Each row is a point on a tangle of strands that fork and nearly touch. The rows are in no order.
In the rows, zero is written as 128.
Points whose rows are less than 100 apart are linked; no others are. Some points are linked to none.
(148): [105 131  95 154 121  83 141 133 156 109 142 164 162 150 117 153 171 159
 125 149 145 127 158 136 159 125 113 113 133 128 116  96 113 110]
(821): [103 190 131  34 152  95 125  87  93 161 118 119  66 181  84 108 140 110
 166 163  97 132 175  97 154 174 132 193 153  63  94 144 125 112]
(1069): [140  92 145 147 102 183 152  97 109 133  91 153 174  79 127 157  99 157
 137  68 127  76 104 119 172 103 158 152 128 135 156 105 132 120]
(17): [ 78 148 140  88  98 133 114 116  44 138  88  99 114 133 107  98 132 101
 144 119 122 101 101 147 157 174 158 173 147  52 149  87  89 115]
(2): [131 113 104 169 107 145 133 124  78 104 127 143 181 115 132 122 132 106
 125 110 132 116 145 135 131 134 109 157 141 222 164 118  95 137]
(709): [132  93 114 157 101 155 138  98 107  75 112 151 129 135  78 126  80 160
  92 103 128 151 116 144 113 125 134 117 105 162 147 116 156 172]
(1703): [116 110 104 167  80 102 152 125 138 110 146 191 154 137  91 210 157 159
 118 127 112  85 143 111 185 106 147 136 103 114 134 108 130 109]
(1541): [122 105 145 143 101 159 136 127 116 144  87 150 159  97 121 124 142 144
 137  75 143  61 112 138 184 120 168 158 153  80 143  60 112 117]
(1323): [131  93 121 147  84 177 149  90 127 111  84 160 171 106 103 143  92 167
 131  75 127  90 118 131 155 124 157 157 116 109 169  79 133 143]
(108): [119 182 178  78 150 110 105 106  64 166 120  66  72 170 137  88 141 108
 177 157 140 110 136 157 142 143 124 160 173 115 118 131 129 124]
(351): [125 155 155  41 148 113 135 119  73 169 116  74  88 161 118 121 110  85
 163 149 107 138 131 125 133 149 145 145 121  76 116 165 151 130]
(1812): [156 132 143 120 127 100 117 123 201 108 128 138 121 145 106  85 116 179
  71 111 159 166 137 116 131 118 132  97 145  77 115 106 169 116]
(1862): [125 100 134 119 170 123 120 149 172  65 124  83 124 106 146 131 154  69
 139 150 112 128  87 143  89 111 112 121 145 174 147 143 116 178]
(1270): [133 148 187 106 160 124 116 133  88 170 102  51 106 124 172  80 136  93
 161 124 142 109 111 172 131 132 119 126 173 126 125 136 128 131]
(863): [141 158 147 101 140 132 107 147 145 166 142 106 125 135 147 124 116  78
 132 118 117 150 124 108 131 122 131 130  83  28  76 162 168  81]
(301): [103  96  90 125 145 115 140 119 168 140 108 152 120 130 105 122 113 201
 128 165 109 180 153 117 135 143 141  88 108  47 126 123 143 127]
(695): [175  65 126 146 170 159 112 143 142  81  82  78 135  61 139 101 107 121
 108 117 127 135  68 130 104 102 124  93 169 174 123 136 144 178]
(524): [151 103 150 155  92 137 152 118 152 134 123 154 144 101 113 162 116 169
 107  79 119  73 101  94 188  86 175 128 124  96 135 123 166 116]
(468): [126 122 125 144  88 129 150  95 145  98 147 165 114 152  86 151  97 185
  69 111 121 162 119 109 103 129 148 110  86 115 142 131 167 131]
(1083): [ 88 197  96 115 128  96 114 114 158 142 197 187 122 140 119 186 137 118
 128 132 130 159 143 100 131 128 140 111 101 113 105 143 135  79]
(608): [138 113 170 118 136 136 156 155 134 172  88 104 153  92 161 138 126 111
 135  82 121  92  89 135 140 115 143 109 131  88 103 119 139  99]
(526): [ 82 133  82 150 118 122 135 109  96  90 177 134 103 147 101 133 144 126
 111 151 129 166 146 141  94 141 115 131 116 203 142 146 103 166]
(406): [154 177 116 152 142 115 109 106 175 121 206 145 120 131 132 105 113 148
  68 116 144 209 132  83 111 105 131 121 113  90  94 149 147 107]
(595): [134 124 127  88 180 115 113 134 160 108 176  93  83 139 153 144 114  78
 154 173 119 166 124 132  82 119 143 108 110 142 136 171 140 181]
(1301): [135 117 160 130 133 130 155 177 115 170  92 123 165  94 163 166 146  96
 155 100 117  66  94 141 158 109 146 115 135 106 109 105 115  82]
(903): [120 139 151 143 147 134 104 129 119 128 145  62 105  93 190  96 161 111
 144 156 139 118 131 156 118  98  97 126 208 187 177 160 113 136]
(680): [109 134 152  87 140 138 121 108  99 137 109  88  89 148 136  68 110 116
 156 113 164 146 117 168 142 131 133 131 158 118 140 111 154 162]
(309): [127 140 120 101 143 162  93 118  95  98 104 121 161 128 146  57 112 115
 181 113 165 123 124 188 133 174 139 163 156 136 175  68 133 169]
(1678): [179  89 148 187 106 128 158 151 132 133 145 127 159 110 124 121 150 156
  62 102 118 101 119  79 142  95 130 119 154 183 106 165 110 134]
(257): [ 91 200 141  78 159  97 102 107 141 168 162 149  80 164 114 116 148 100
 160 155 143 143 168 113 136 152 119 144 132 105  92 140 143  98]
(782): [150 151 171  76 149 115 125 143 122 148  97  67 132 149 124 116 126  75
 140 112  84 130 110 136 123 149 126 135 106  34  95 168 159 103]
(314): [132 119 183 101 159 135 144 147 177  84  89 105 134 110 140 124 138  63
 141  72 149  98  66 147  83 129 106 131 136 135 114 128 122 139]
(873): [126 121 137 156 136 139 126 138 113 119 130  75 142  87 181 112 167 116
 127 149 119 120 123 135 120 102 100 122 195 204 170 154  98 134]
(1339): [103 112 109 113 127 103 139 130 189 125 116 168 119 147 101 127 135 173
 126 136 133 155 141 115 141 141 136 110 120  33 118 101 151 113]
(1875): [124 106  64 188 130  98 124 142  97 167 130 156 180 124 129 140 165 187
 143 184 117 141 176 137 168 129 108 103 123 125 109 113 109 113]
(778): [185  77 150 175 130 127 165 172 166 121 129 127 177 104 142 150 138 143
  82  99 102  93  95  84 133  96 127 112 135 166 103 171 107 125]
(1359): [124 159 163  73 142 114 124 148  89 171 109  67 111 146 136 133 132  77
 152 125 101 112 121 137 129 140 137 124 109  71 107 149 140  93]
(985): [102 177 103 133 122  97 132 104 151 123 205 166 124 147 116 171 129 142
  97 128 125 171 138 105 104 133 139 107  93 138 112 163 128 106]
(357): [101 206 132  59 156  93  97  93 125 180 134 151  59 175  92 120 142  96
 169 165 111 136 182  92 142 170 124 186 132  81  73 149 141  98]
(1140): [113 139 120 146 113 144 141 137  89 143 121 141 184 117 159 160 125 112
 151 109 127  90 125 129 170 109 139 138 137 198 160  90  93  82]
(645): [ 99 100  78 159  92 109 142 129 134 114 124 187 154 137  97 209 150 162
 144 162 110 101 158 127 170 125 140 131  97  93 140  95 113 106]
(835): [134 145 181  82 141 118 127 146 143 125  82  82 140 139 122 137 131  61
 145  87  95 106  85 144 108 153 127 140  95  48  93 145 138 107]
(1486): [127 183 140  43 146 109 121  96  91 166 135 102  77 159  91  96 128  95
 141 143 100 147 162  97 152 157 134 174 137  41  86 173 152  97]
(1897): [103 139 133 111 127 127 151 137 146 139 154 137 140 124 150 203 103 106
 141 123 106 134 113 133 113 115 141  89  75 130 140 155 142  98]
(970): [102 103  64 135 140 100 119 145 130 166 111 163 110 101 136 141 146 164
 162 180 133 134 155 113 169 146 150  90 149  20 115 103 131 106]
(1725): [195  92 155 162 127 157 160 134 163 101 106 128 145 101 118 174  85 170
  78 111  95 108  69  99  93 107 140 106  87 152 125 160 153 143]
(984): [156  75 106 147  97 181 125 116 135 111  69 151 202 111 112 130 106 171
 144  98 115  97 140 147 151 143 145 158 115  96 177  79 112 145]
(1398): [126 202 147  54 176  94  91 112  98 195 140 104  72 186 125 148 122  80
 184 184 106 129 168 104 113 146 124 165 121 131  88 163 135  98]
(712): [168  84 134 175  99 181 151 111 103 114  99 150 176 101  96 129 100 161
  99  79 129  97 112 111 146 105 129 152 128 187 133 135 122 155]
(898): [108 130 133 104 141 157 102 111  91 117 102 106 126 128 143  64 101 116
 163 105 169 136 115 177 146 145 135 139 153 140 160  91 145 158]
(883): [160  88 135 184  67 146 154 168 137 124 154 155 105 137 100  97 171 155
  32 122 138 116 151  98 104 121 110 140 130 180 104 136 100 161]
(1731): [142 148 163 109 114  93 118 134 147 150 128 131 113 133 123  88 154 131
 116  94 163 128 136 115 158 126 131 119 154  32  96 108 174  99]
(1944): [136 148 181  94 153 108 127 146 184 106 108  83 122 131 147 113 156  42
 138  96 140  97  93 152  94 138 101 149 133 125 111 142 117 130]
(562): [149 119 130 156 121 106 154 160 139 133 165 132 169 115 160 176 155 116
  93 119 105 122 122 100 132 102 119  97 136 183 117 161 109 104]
(764): [139 141 147 117 140 122 128 133 166 140 161 111 130 125 155 118 104 123
 104 101 134 163 120 113 108 103 135  93 115 102 122 157 164 111]
(178): [104 182 151  68 168 107 114  94 145 169 170 118  68 168 138 110 123 106
 156 152 153 159 163 121 120 139 127 133 133 123 112 157 142 127]
(11): [147  94 134 113 169 138 100 134 138  97 125  66  87  92 150  91 100 102
 132 144 125 162 100 144 115 101 139  90 164 160 140 141 159 196]
(1037): [104 125 132 124  76 106 131 140 115 140 129 167 109 107 121 179 140 104
 144 103 137  72 122 107 178 128 169 135 136  39 125 100 139  85]
(1791): [101 108  99 132 142 122 125 101 143  92 119 126 125 156 105 103 119 169
 123 152 143 179 147 161 110 141 102 118 116 141 147 116 122 166]
(147): [ 84 160 140  43 141 116 135 103  72 151 108 106  70 174 101  89 113 117
 182 149 134 148 143 136 147 157 133 179 135  84 119 124 132 150]
(1574): [151 128 146 115 120 101 122 138 192 126 112 137 120 146 114  73 142 164
 107 117 169 143 135 121 153 121 122 106 156  36 107  89 174 113]
(487): [179  89 150 174  95 160 175 116 117 125 122 150 133 114 102 171  93 179
  75  96  92 103  88  92 115 104 145 118  78 175 130 152 157 149]
(1073): [158 120 125 162 104 121 141 163 150 131 177 105 136 104 153 132 176 133
  47 134 106 142 131  98  90 113 113 110 150 172 119 181 109 131]
(1443): [147 117 169 111 139 142 142 141 134 165  96  94 132 108 153  95 114 122
 116  78 144 125  98 138 133 108 135  90 150 109 116 126 156 122]
(1050): [196  83 135 183  90 193 145 123 100 107  98 160 136  99  71 111  90 159
  77  91 127  95 108 103 124 116 120 153 113 204 120 142 126 167]
(1176): [136 104 120 173  85 123 138 134 136 105 157 131  99 138 106  89 172 156
  44 133 137 151 151 124  87 129  93 130 142 175 117 143 108 158]
(799): [113 143 148 106 130 134 152 144 175 107 134 140 139 137 154 206 109  79
 142 124  96 131  95 138  94 130 136 109  56 113 132 155 141 112]
(1002): [179  65 139 167 138 174 151 125 111 116  92 120 175  76 126 142  90 153
 115  89 122 101  89 112 134 100 129 124 137 181 130 146 121 145]
(736): [ 71 131  59 127 149 107 111 135 122 181 114 160 108 111 139 143 140 159
 184 191 115 143 160 111 170 151 142  95 131  60 128 104 113 101]
(485): [105 105  90 176 104 108 147 134 121 112 143 163 148 152 102 137 167 158
  96 163 120 139 172 146 110 147  87 127 105 171 112 120  76 139]
(1476): [ 73 193 125 109 154  84  91 102 148 146 167 132  74 166 128 137 147 128
 175 169 147 127 158 135 130 133 106 133 145 188 138 126  98 103]
(1214): [101 112  92 162 126 101 132 127 131 114 124 147 166 154 118 129 156 173
 122 160 128 140 166 153 131 136  95 117 120 146 128 105  87 128]
(1113): [177  83 133 178  68 174 152 165 131 121 130 149  87 117  89  98 134 148
  26 107 136 111 120 100  96 111 118 140 124 192 107 144 115 173]
(191): [165 142 167  94 160 124 109 142 175 145 123  78 117 140 157  96 117  76
 132 124 121 153 113 144  95 126 112 122  99  76 103 166 148 122]
(1232): [175 164 121 156 139 128 102 129 184 121 188 106 120 120 158 108 124 135
  62 131 121 204 121  85  85  99 122 117 114 107 105 168 129 118]
(355): [ 81 176 103 115 160  89 106  95 128 135 187 125  78 152 129 152 147 119
 153 179 137 148 150 124 104 127 110 132 153 217 152 144  90 132]
(897): [150 105 107 159  97 166 140 110  79  88 114 165 199 111 100 123 108 125
 133  97 131 108 150 141 123 145 121 153 121 194 169 111 112 162]
(505): [119 111 135 121 108 166 125 126 117 136  77 140 172 114 135  94 122 140
 139  85 155  92 115 159 160 142 150 155 151  91 149  52 115 133]
(561): [135  94 117 172  74 171 153  90  85  89 113 177 136 131  79 158  93 160
 107  99 107 139 116 133 116 126 132 138  72 163 153 118 153 164]
(1740): [158 180 154  63 178 105  86 120 125 184 143  88  92 178 149 132 127  72
 172 178 102 148 162 117 111 145 114 169  99  91  69 178 133 102]
(467): [135 104 126 187  75 127 159 161 107 131 170 166 142 136 117 153 177 128
  70 132 123 102 159  97 139 117 113 131 135 208 104 150  87 117]
(1292): [105 133  90 146 128 122 112 113 105  89 127 125 163 137 137 106 134 131
 156 158 146 140 161 168 118 154 102 155 132 191 174 101  89 147]
(1127): [133 124 109 135 132 174 134 118  70 115 108 137 195  95 151 126  95 108
 160  86 139  98 115 146 141 136 149 147 137 181 178  95 126 133]
(1159): [135 154 160  92 110 105 118 133 116 164 128 113 109 126 122  91 139 103
 113  87 131 129 130 105 158 138 143 125 140  19  92 135 182  92]
(672): [119 143 106 124 128 147 100 148 114 135  91 125 193 134 165  88 142 147
 173 147 143  96 137 181 138 169 130 158 141 109 175  46  93 117]
(96): [ 88 179 149  97 161 106  95  99 125 143 130 120  58 173 138  99 135 137
 209 189 166 119 161 155 121 140 110 169 172 159 138 119 103 140]
(1526): [140 106  67 165 108 135 127 143  95 135 108 154 209 136 123 149 139 162
 156 163 104 117 182 150 140 150 111 143  92 152 152  87  82 109]
(381): [105  79  86 151 102 109 140 125 156 115 122 179 136 125 105 192 134 172
 145 165 103 120 150 114 155 135 148 113  98  52 135 105 126 117]
(1123): [129 120 155 123 152 120 145 162 142 147 109  91 152 107 186 143 144  89
 149 120 127 102 103 145 131 115 111  99 141 155 131 127 106  99]
(1519): [185  93 133 174  89 165 143 146 123 111 123 135  94 110  94 118 102 158
  24 108 124 126 104  92  84 107 135 112 115 183 117 150 144 164]
(151): [129 106 177 110 137 141 167 137 180  95  87 136 143 116 139 180 106 100
 144  83 114  93  61 140  93 129 131 124  90 112 123 134 148 125]
(1329): [158 136 149 105 159 131 116 136 187 128 150  91 110 135 162 103  94 103
 110 119 129 173 110 122  85 112 126 101  94  95 118 168 151 136]
(1999): [160  90  98 153 101 173 129 116 109  90  84 150 205 126 105 120 103 158
 130 100 127 117 150 155 128 146 119 151 113 150 164  95 112 162]
(980): [142 126 139 128  85 110 125 124 183 116 132 172 112 120 104 134 104 158
  92  98 144 126 121  81 158 114 164 129 113  24 120 113 192 107]
(247): [193 103 149 167 117 117 150 142 160 130 135 131 156 110 110 119 118 178
  48  86 132  99 106  86 154  87 138 115 146 147 107 144 146 126]
(286): [104 145  96 147 182  88 109 118 164 156 129 141 123 144 138 106 161 187
 153 197 122 162 167 145 143 141  94  83 147  97 111 128 120 125]
(280): [190  51 128 151 158 180 131 131 121 101  72 103 169  56 135 115  88 145
 123 103 132 113  74 122 115 101 125 115 162 181 117 129 127 157]
(865): [117  94 105 180  70 156 161 143  92 103 155 185 137 146  95 142 143 127
  97 131 127 116 166 137 106 140  98 150  74 195 125 123  84 154]
(812): [175  56 121 152 153 159 125 159 150  68  86  79 142  65 125 111 140 122
  91 134 108 133  72 110  86 108  99 116 172 182 127 154 126 181]
(1107): [136  92 176 117 169 132 158 162 169 102  79 105 160  91 158 135 145  87
 145  87 141  83  71 149 106 123 103 127 152 153 120 122  99 128]
(1337): [139 135 178 122 164 120 118 166 157 131 101  68 128 112 188 122 170  73
 157 133 128  91 101 159 110 124  87 117 162 154 139 134  97 107]
(1620): [170  80 131 179 104 175 159 120  91 101 123 149 128 100 106 162  84 145
  87 111  95 127  83 114  94 110 141 102  93 188 126 155 155 171]
(1283): [ 96 112  96 117 142 120 145 109 175 105 118 157 116 158  88 129 110 200
 109 159 111 193 147 122 109 149 133  98  91  83 122 131 139 137]
(76): [ 89 133 137  90  94 102 113 126  62 131 103 110 100 136 102 109 150 102
 132 125 114  95 113 129 169 169 146 150 159  19 126  95  98  90]
(1010): [141 164 144 106 138 109 111 135 161 166 164 124 127 131 158 113 129 100
 124 112 144 154 138 109 136 112 122 101 116  72  93 146 162  89]
(288): [ 87 132  92 156  99 109 144 120 108 109 166 161 124 159 105 153 159 140
 102 146 127 146 151 137 103 141  97 130 102 199 126 132  83 128]
(256): [144 109 128 139 121 127 138 118 136 111 150 109 122 120 129 117 111 141
  69 103 132 163 118 121  94 105 127  92 141 161 144 155 144 145]
(289): [105 131 110 103 119 150  97 148  95 145  83 124 165 130 151  95 137 131
 170 141 138  90 125 175 141 181 141 164 130  61 168  47  88 112]
(110): [137 151 142  69 188 114 109 124 152 151 165  94  69 158 164 141 116  70
 178 177 132 165 147 124  80 130 132 138 109 132 117 172 137 158]
(1101): [128 103 107 153 106 127 118 114 118  82 148 110  92 121 103  85 145 143
  65 135 137 166 132 139  90 126 108 120 157 188 144 143 128 184]
(959): [ 92 112 132 118 101 154 161 108 112 129 117 138 128 115 132 172  86 133
 137  92 124 129 109 125 138 113 160 106  97 122 154 130 167 119]
(1946): [121 121 111 119 117 132 147 100 164  79 122 160  93 161  71 125  84 194
  80 133 125 190 123 123  96 145 147 109  88  96 136 129 164 140]
(232): [120 137  68 144 149 130  97 121 109 113 117 116 184 142 151  99 120 159
 184 182 128 139 170 181 108 173  96 140 126 163 176  98  94 142]
(1712): [ 56 125 125  97  99 156 143 117  92 140 118 143 110 123 129 165  89 108
 165 106 128 117 116 137 151 133 160 127 110 108 166 108 142 111]
(1659): [ 62 147 127  93  90 142 125 131  68 156 108 127 113 117 130 160 112 103
 166 110 126  95 117 139 158 141 160 143 117  99 151  81 113  81]
(1715): [ 89 143 115  97 166 110 123  90 127 121 174 122  80 156 127 116 107 121
 157 152 152 167 146 134 117 127 146 120 135 167 145 152 135 171]
(210): [127 111 124 177  81 127 170 138  95 125 156 177 160 139 108 184 144 134
  95 116 112  96 150 109 155 115 125 130 107 199 126 132  99 108]
(928): [192 113 121 161 107 136 136 173 154 114 155  98 116  99 138 114 151 142
  28 121 100 154 105  81  59 113 123 120 135 155 118 182 126 149]
(328): [134 101 135 164  90 153 173 110 115 125 117 165 181 108 111 171 124 161
 124  87 108  77 121 113 185  99 149 148 120 155 146 119 122 120]
(1975): [141 177 149  87 160 125  97 130 138 172 146  99 108 161 143 118 118  72
 148 147 108 166 143 110 123 138 119 155  82  48  71 179 150  93]
(1089): [117 192 112 132 145 111 108  89 189 120 190 169 107 156 113 104 126 146
  97 122 142 203 147  88 119 134 129 125 108  75  89 145 144 111]
(901): [110 176 103 124 140  65  95 155 149 138 119 172 107 149 116 155 198 119
 169 161 169 108 143 124 164 139 108 114 147  74 106  94 135  83]
(1358): [133 131 179  93 140 127 143 157 173 125  95 113 144 132 144 156 119  75
 144  91 110 107  84 147 104 137 124 128  89  85 111 142 139 109]
(895): [ 90 155 130 136 175  94 104 109 179 128 133 133 102 154 139  95 157 175
 161 191 144 148 168 164 128 148  78 117 159 122 123 130 105 128]
(1705): [215 114 150 174 103 149 150 151 141 127 133 133 108 104 106 137  92 173
  19 104 104 116  97  82  90 109 145 117 104 163 112 163 147 143]
(1499): [127 120 120 129 123 171 131 105  99 120  87 141 182  99 133 105 105 133
 151  74 157 110 123 158 147 139 146 151 147 137 167  81 127 140]
(1814): [121  86  65 160 129  94 131 146 141 143 117 170 143 126 123 177 153 176
 157 179 131 120 153 114 175 122 153 101 119  45 126 109 129 115]
(1567): [ 92 132 111 137 144 105 117 139 140 138 107 132 148 144 143 115 156 155
 165 157 147 120 156 163 162 135 103 116 139  87 127  73 105 113]
(1367): [145  77 127 141 161 145 132 165 157  65 100  84 138  71 137 120 178  95
 113 145 110 131  85 122  89 110  98 128 167 188 152 158 116 177]
(1683): [149 122 130 176  96 107 151 166 122 134 194 135 143 120 146 160 183 123
  65 132 107 127 141  88 125 112 118 115 144 188 103 174  96 107]
(1704): [194 129 133 155 134 124 125 153 189 105 163  95 133 113 156 125 130 130
  52 126 106 174 104  99  60 103 119 113 111 124 121 172 127 134]
(1656): [109 158 118 123 134 116 147 123 136 130 194 132 127 135 147 185 113 119
 116 126 112 159 124 116 102 116 140  90  92 154 133 171 126 108]
(642): [ 72 195 133  86 156  92  90 108 132 163 135 131  62 181 124 120 141 130
 202 182 151 118 158 142 137 144 103 152 146 162 122 102 101 102]
(545): [169  82 113 175 111 177 125 118  83  75 116 136 127  80  93 132  69 131
  92 110  95 139  85 120 102 115 133 102 116 189 127 135 163 180]
(1195): [159  71 108 182  79 175 146 151 109 118 115 182 165 142  99 114 131 137
 110 137 120 111 176 147 107 146  95 161  75 179 132 114  87 169]
(166): [177  76 114 185  72 186 134 120  98  83  99 170 127 120  68  99  86 137
  79 114 128 116 122 135  99 126 115 148 102 187 125 115 138 184]
(1767): [146 108 161 111 172 140 106 137 126 124 107  59  90 103 171  72 114  96
 159 128 143 134  96 167 114 111 120 105 174 143 134 145 151 182]
(1909): [ 81 147 105 130 135 111 122 101 114 110 151 119 120 148 136 122 138 130
 149 144 155 144 149 150 125 130 108 131 147 193 166 113  98 139]
(956): [137 113  97 149 126 141  94 118 107  82 167  86  69  99 101  82 135 128
  81 156 118 178 119 133  96 114 133 112 169 192 140 153 151 200]
(1684): [114 127 108  99 168 128 121 115 128 105 178 101  84 134 133 132  97 107
 136 153 123 186 126 131  95 117 153  96 124 164 138 170 145 181]
(632): [144  94 114 155 116 174 132 103  87  90 116 141 151 101 107 123  67 132
 120  95 128 139 107 139 123 112 142 119 122 179 150 119 159 171]
(373): [115 114 137 123 103 148 157 103 130 114 136 139 124 128 114 149  80 158
 104 101 120 155 104 118 113 110 156  95  99 130 149 147 174 137]
(323): [143 103 158 112 162 149 125 136 122 139  94  76 126  97 164  79 102 114
 137  95 148 125  90 150 122 113 124  92 162 139 132 128 142 154]
(973): [141 118 148 140  87 121 147 114 171 119 139 165 133 124 101 153 105 175
  84  87 130 114 117  91 154 102 164 121 109  81 130 113 179 111]
(742): [126 158 120 111 135 152  91 130 101 113 103 120 175 137 162  62 136 131
 184 139 160 103 128 192 120 182 123 166 149 140 190  61 107 136]
(186): [ 53 135  54 118 152 125 108 130 119 177 106 145 129 124 128 143 114 166
 191 197 101 149 163 134 150 160 137 112 108  94 142 100  94 104]
(757): [114 174 178 103 154 109  90 108 102 158 146  86  48 147 158 100 131 115
 202 181 160 111 161 154 110 128 114 162 188 159 141 144 118 136]
(462): [116 169 157  75 177 111 105  87 136 159 165 116  49 159 141 103 122 112
 170 181 160 156 172 124 101 134 133 150 163 145 119 161 143 163]
(1094): [128  96 120 177  69 161 172 114  93 105 142 183 138 142  85 159 117 151
  91 108 118 121 141 128 116 126 121 144  77 182 132 130 123 156]
(935): [152 154 189 104 165 103 114 165 156 143 104  63 129 132 170 117 172  58
 149 119 124  94 105 159 113 143  86 124 136 109 104 136 113 104]
(1936): [164 154 183  74 166 110 111 138 139 141 109  53 118 167 142  98 136  67
 148 130 109 138 119 142 108 147 109 143 112  71  92 167 144 127]
(1606): [ 99 134  72 162 163  99 121 122 122 178 125 151 143 127 134 127 153 193
 156 197 116 160 171 133 154 142 109  85 139 109 112 116 119 115]
(8): [102 149  84 131 129  74 114 150 146 121 132 175 141 151 121 172 182 141
 161 160 156 111 149 131 168 122 115 109 140 105 117  78 114  90]
(833): [117 172 121 109 119  77 108 149 120 149 141 155 112 137 128 142 185  97
 149 121 169 101 136 121 166 129 126 125 153  68 106 101 152  79]
(727): [120 156 153  38 155 116 139 102  85 159 132 102  54 170 112  88 109 104
 165 146 130 162 151 125 130 149 139 160 134  94 109 158 166 154]
(1455): [122 113 115 177  81 127 162 124 113 114 135 178 174 133 101 190 150 147
 126 118 114  78 143 116 194 105 141 146 118 156 136 108 107 104]
(1793): [ 81 168 154  66 143 111 117 109  89 159 121 100  81 174 122  94 138 113
 176 146 149 130 152 147 142 154 129 157 149 113 126 117 126 125]
(767): [135 156 139 118 118  92 125 159 120 168 137 138 132 112 150 157 158  90
 145 103 148  99 120 119 166 112 145 107 143  84  99 116 159  72]
(1048): [ 97 138 127 124 105 146 134 144  76 162 105 134 154 101 154 161 122 106
 164 100 129  77 110 139 166 118 156 138 127 140 151  75 108  78]
(1117): [189 146 142 153 115 111 120 133 175 115 164 135 130 125 117 106 100 171
  34  96 146 167 121  84 116  92 140 112 132 113 107 139 165 116]
(1070): [ 93 136 132 102  84  89 120 137  83 136 111 136  90 121 106 147 152  92
 137 112 128  81 119 113 179 156 163 141 152  17 114  98 122  83]
(61): [114 154 158 118 156 124  93 118 115 141 148  67  67 125 179  98 140 109
 177 175 145 119 147 157 115 108 110 136 191 178 164 151 117 144]
(1188): [161  97 148 158 135 130 171 152 149 141 130 136 185 102 147 166 134 138
 113 106 113  92 104 105 148  95 137 101 131 160 113 148 114 106]
(1282): [126 135 166  86 130 131 127 120 114 162 109  87 106 127 141  71 116 126
 126  82 156 135 111 149 143 128 130 105 160  90 123 119 159 126]
(1547): [171  74 102 177  71 186 133 145 103  91 119 177 136 124  83  97 121 128
  95 124 134 126 150 143  94 142  95 154  96 190 131 116 112 191]
(1078): [121 104 145 144  80 127 148 127 138 141 122 163 133 101 124 175 134 141
 134  83 137  67 108 103 190 101 179 131 129  71 133 105 154 110]
(994): [159  84 162 135 139 153 171 132 174  85  90 136 161  98 126 181  98 139
 122  96 105 100  60 120  98 115 126 117  95 146 129 144 144 145]
(1410): [137 171 139  81 182 126  88 120 182 143 171 105  90 170 166 145 120  59
 159 177 123 170 151 117  80 126 119 162  80 108  95 174 114 127]
(1454): [126 132 118 156 130 150 117 122  90 110 126 101 161  90 176  91 143 113
 146 127 143 117 127 149 128 123 107 142 188 212 178 123 102 141]
(752): [157  88 167 139 152 135 168 169 177 121  93 119 183  96 158 161 135 117
 133  97 124  82  81 121 124 103 126 116 138 147 109 136 106 110]
(1763): [ 98 115 109 123 126  96 131 145 158 133 112 150 135 142 122 130 157 154
 142 147 145 130 148 140 158 136 131 112 130  48 117  85 134 111]
(1086): [ 89 152 120  93  96 156 100 132  57 141  82 120 148 132 124  92 131 100
 157 122 133  87 100 161 141 187 160 191 133  71 172  62  92 115]
(1062): [210 129 148 162 109 125 134 145 167 122 133 129 135 109 112 127  96 178
  22  90 125 122 102  82 116  97 143 113 125 139 110 156 155 122]
(723): [145  87  70 194 108 121 129 152  97 154 121 157 198 131 118 145 154 176
 134 179 103 118 183 142 157 133 105 128 105 136 121 110  88 128]
(159): [ 52 158  69 114 152 107 103 132 135 140 113 153 130 157 121 157 134 152
 192 190 123 137 151 147 142 151 112 126 107 131 142  83  82  94]
(1613): [ 85 193 111  96 135 130 117 103 160 155 187 176  96 141 122 158 108 103
 138 129 123 176 141  90 132 130 146 132  86  74  96 162 152  85]
(19): [122 140 151 114 111 113 128 170  93 177 109 120 136 104 146 172 148  87
 154 103 116  74  97 126 167 112 155 115 132  84 114 104 131  68]
(87): [ 92 132 107 124 131 161 127 119  76 110 121 132 157 119 147 138  84 101
 171 109 138 119 119 150 141 125 149 131 117 174 177 103 135 132]
(583): [ 88 186 115  94 156 121 114  93 193 142 177 182  95 163 106 111 114 130
 126 136 134 192 151  95 123 146 136 142 102  74  92 149 142 117]
(1081): [132 170 141  73 128 110 105 114  96 147 139 106  98 143 101  93 141  91
 125 113 114 142 144  92 166 151 133 161 142   4  83 160 167  80]
(1125): [126 109 157 126 117 139 149 132 114 168  98 125 146  99 142 125 129 138
 131  73 147  78 101 131 173 105 155 126 155  93 115  89 139 109]
(1850): [106 116 107 135 141 142 125 115  85 104 137 115 143 111 150 125 103 100
 145 117 136 142 126 148 126 117 133 112 135 193 166 128 131 157]
(578): [ 58 154  92 117 149 106 114 105 130 121 130 134 126 168 121 139 132 146
 174 168 145 143 156 152 131 144 109 130 118 160 150  98  92 124]
(1148): [142 122 112 172 108 156 144 135  78 122 123 147 197 112 147 146 135 114
 138 105 122  94 143 115 154 131 113 162 147 231 160 110  74  99]
(1310): [ 90 150  88 136 136 111 123 113  97 112 195 110  90 133 128 150 153 113
 127 173 116 158 147 129  95 121 124 125 134 228 157 160  93 151]
(1691): [132 173 128 103 163 114 102 136 191 135 179 118 122 147 173 166 132  65
 140 158 119 160 127 121  91 119 118 127  82 120 107 167 106  98]
(123): [147 113  65 166 127 132 114 142  92 127 117 134 209 132 140 115 146 160
 148 172 114 129 184 169 113 169  89 138 114 168 159 104  85 126]
(1663): [142  98 111 139 142 150 103 122 111  90 138  79 103  92 138  86 114 118
 107 133 127 160 109 138 109 107 127  97 172 189 149 146 153 191]
(780): [ 97 148 133  97 171 110 101  80 132 114 168 121  49 152 128 101 118 130
 177 187 159 170 163 139 106 130 137 150 167 171 141 143 131 194]
(1097): [161 137 133 143 112 103 123 115 185 106 147 124 112 142 107  93 124 174
  42 109 147 173 128 108 105 118 124 106 141 123 116 130 152 135]

A fork is a point with three links, a tip a point with one. Leave the first point through the second and follow the links. Name the first fork or tip that comes.
(821); (1486) => (1062)
(1048); (1140) => (1455)
(1712); (959) => (1567)
(1310); (355) => (1454)
(545); (632) => (1862)
(1002); (712) => (782)

A fork is a point with three links. Follow the links from the first point to the second and name the forks in between, in order.
(1712); (928) => (1455) (1683)
(1897); (1117) => (1683) (1188) (1062)
(1678); (1127) => (1062) (1443) (608)
(467); (1140) => (1455)
(1975); (994) => (782)

Follow the links from the first point to the second, and from the first to the third. Name the last point that the two ways share.
(524); (1850); (901) => (608)
(973); (1125); (883) => (1443)
(1337); (1073); (1731) => (1188)
(903); (1663); (309) => (1443)
